Each row is a point on a landscape with many peaks, with its height.
A climber steps from a point to the highest of its 6 nearest points, and stops where none of them is higher. Distance is the straight distance between rows; heights are no part of it.
zepu: -9  -3  -4  -6  18  -4  1  -2  -5  10  7  14  1  13  height 254
tafa: -5  -4  -5  -12  16  -9  5  -4  -14  10  -1  12  -3  2  height 405
zeso: 1  -3  9  7  -5  7  1  -11  27  12  10  -10  9  8  height 545
nanam: -5  -4  2  0  -8  0  -5  -8  5  1  -5  -15  21  -24  height 600
bude: -7  -1  -3  -33  17  -13  14  -17  -18  0  -8  12  -2  14  height 460
zas: 8  2  -4  11  -9  -4  -10  8  8  -12  4  0  -9  16  height 110
nud: 6  5  -7  11  -3  11  -13  5  12  -9  10  2  -9  30  height 227
zevik: -1  -6  4  0  -2  -6  -2  0  2  12  -2  2  15  -15  height 550
babi: -3  -3  -5  -10  15  -6  5  -4  -16  11  -4  10  -1  -8  height 410
Durig: 5  1  7  7  -12  3  -5  -5  24  2  7  -8  4  11  height 448
lib: -1  9  -2  1  2  1  -9  9  -4  -14  13  9  -17  15  height 49
nela: 1  -10  -1  -7  1  -2  6  0  -5  12  -11  1  17  -21  height 479
Zet: 8  1  -5  -6  1  6  9  2  -22  6  -6  7  6  -22  height 400
los: -9  -9  -8  -15  18  -8  7  -9  -10  10  -1  15  3  10  height 384
vuso: 8  6  -4  11  -8  -4  -7  9  0  -14  -1  3  -9  5  height 31
Mev: 4  -3  2  8  -8  -6  -5  2  5  0  1  -1  2  -7  height 324
voso: -4  16  2  -9  6  7  1  4  -25  -10  0  3  -17  -12  height 445
gise: 1  4  -1  8  2  4  -7  1  8  2  13  8  -6  17  height 196
fer: 9  3  -1  12  -11  4  -8  5  21  -5  5  -6  -3  24  height 237
Mon: -4  -5  6  4  8  21  0  -16  28  21  4  -6  11  17  height 421
Pimem: 3  2  4  7  -8  -2  -4  1  18  1  4  -9  5  5  height 449
Dad: -2  -6  1  10  -17  -5  -1  3  12  -16  -13  -22  7  -9  height 437
vok: -1  -3  8  3  -3  -3  -3  -7  14  6  3  -10  15  -9  height 589
Sali: 6  10  -5  2  -4  6  2  11  -21  -22  -2  6  -17  -8  height 245
Zozup: -5  3  -3  -9  13  -4  1  -2  -18  4  2  8  -11  -4  height 476
Rozol: 8  -1  -3  5  -7  -2  1  4  -5  0  -1  5  4  -15  height 350
rafu: 6  13  -4  -3  -3  11  11  5  -28  -12  -3  5  -11  -15  height 305
zibu: -14  2  3  -28  21  -7  9  -7  -19  2  -1  11  -10  9  height 500
ruda: 7  -2  1  11  -15  -5  -8  10  16  -13  -7  -11  -5  7  height 267
fot: 4  7  -3  3  2  0  -1  3  -16  -8  4  8  -12  -7  height 577
dom: 1  -5  -8  -14  16  -7  13  -4  -20  14  -11  6  5  -9  height 386
ded: 2  -2  3  4  -12  -1  -3  -2  10  -3  -4  -10  15  -17  height 567
fudog: -4  -5  3  3  10  5  7  -10  17  22  4  3  13  15  height 338
Putu: 7  3  -6  7  -10  -1  -4  9  -8  -12  -2  5  -7  -6  height 148
vala: -7  12  6  -10  3  5  -3  5  -24  -14  3  8  -23  -3  height 471
leg: -5  -2  10  1  -6  1  1  -16  25  3  10  -22  13  -4  height 611
zuf: 7  0  -2  8  -12  2  5  9  -7  -10  -9  0  7  -19  height 427
Vos: -12  9  3  -17  15  3  1  -1  -22  -2  1  9  -17  -3  height 579
sofem: 3  -5  -1  12  -16  -1  0  16  4  -18  -18  -13  -3  -1  height 323
kuno: 0  -5  7  7  -1  -3  -2  -5  17  15  9  2  8  5  height 447
fev: 0  -5  -1  -3  -7  0  4  0  -3  2  -7  -2  15  -26  height 540
zun: -5  -7  0  -2  11  -6  5  -6  7  19  3  9  10  9  height 282
Zelop: -3  0  -1  6  9  2  -6  -2  6  12  10  11  2  13  height 646
noza: 6  -2  4  12  -16  -4  -7  3  20  -3  0  -14  -1  13  height 308
poge: -2  2  -7  -16  15  -2  10  -3  -23  8  -7  8  -2  -8  height 406
palib: 7  2  0  10  -5  -2  -5  6  7  -6  7  6  -6  8  height 127
Lan: 1  -1  -3  -7  6  -1  4  -1  -16  10  -5  8  -3  -13  height 382
tuve: 7  4  -4  7  -1  -2  -6  4  -3  -3  9  9  -9  5  height 161
Tifi: -3  -11  2  11  -12  0  -4  16  17  -17  -18  -36  -4  4  height 354
Zubi: -13  7  9  -13  12  3  -4  3  -17  -6  9  10  -19  8  height 446
Zavo: 5  3  -9  -15  11  7  22  3  -28  7  -10  4  7  -20  height 364
kamag: -2  -6  3  8  -14  -3  -1  -2  20  -15  -5  -23  4  -2  height 413
mis: -1  -2  2  -1  4  -6  1  -1  2  15  3  5  9  -1  height 388
ropi: -15  2  -1  -8  16  4  -1  -1  -9  4  10  12  -8  16  height 132
kos: -5  -4  8  3  -6  0  -2  -12  17  3  3  -19  15  -14  height 649
Bazu: 2  -4  2  10  -16  -3  -2  3  10  -14  -11  -14  6  -10  height 470
tipe: 13  3  0  13  -10  18  -8  -1  27  -1  7  -6  -6  30  height 574

Call two points neighbours if one is among the 6 nearest of the other. Go from one point of each pair to the other, from neighbour to neighbour, staying as high as possible. Name the lowest point that can't be avoided.
Zelop, fot: Zet
Zelop, tipe: kuno
fot, Vos: Zozup

For each start below, name the point where the climber stops.
Zet: kos
Lan: Vos
bude: Vos
zuf: kos
vuso: kos
noza: kos
dom: Vos
poge: Vos
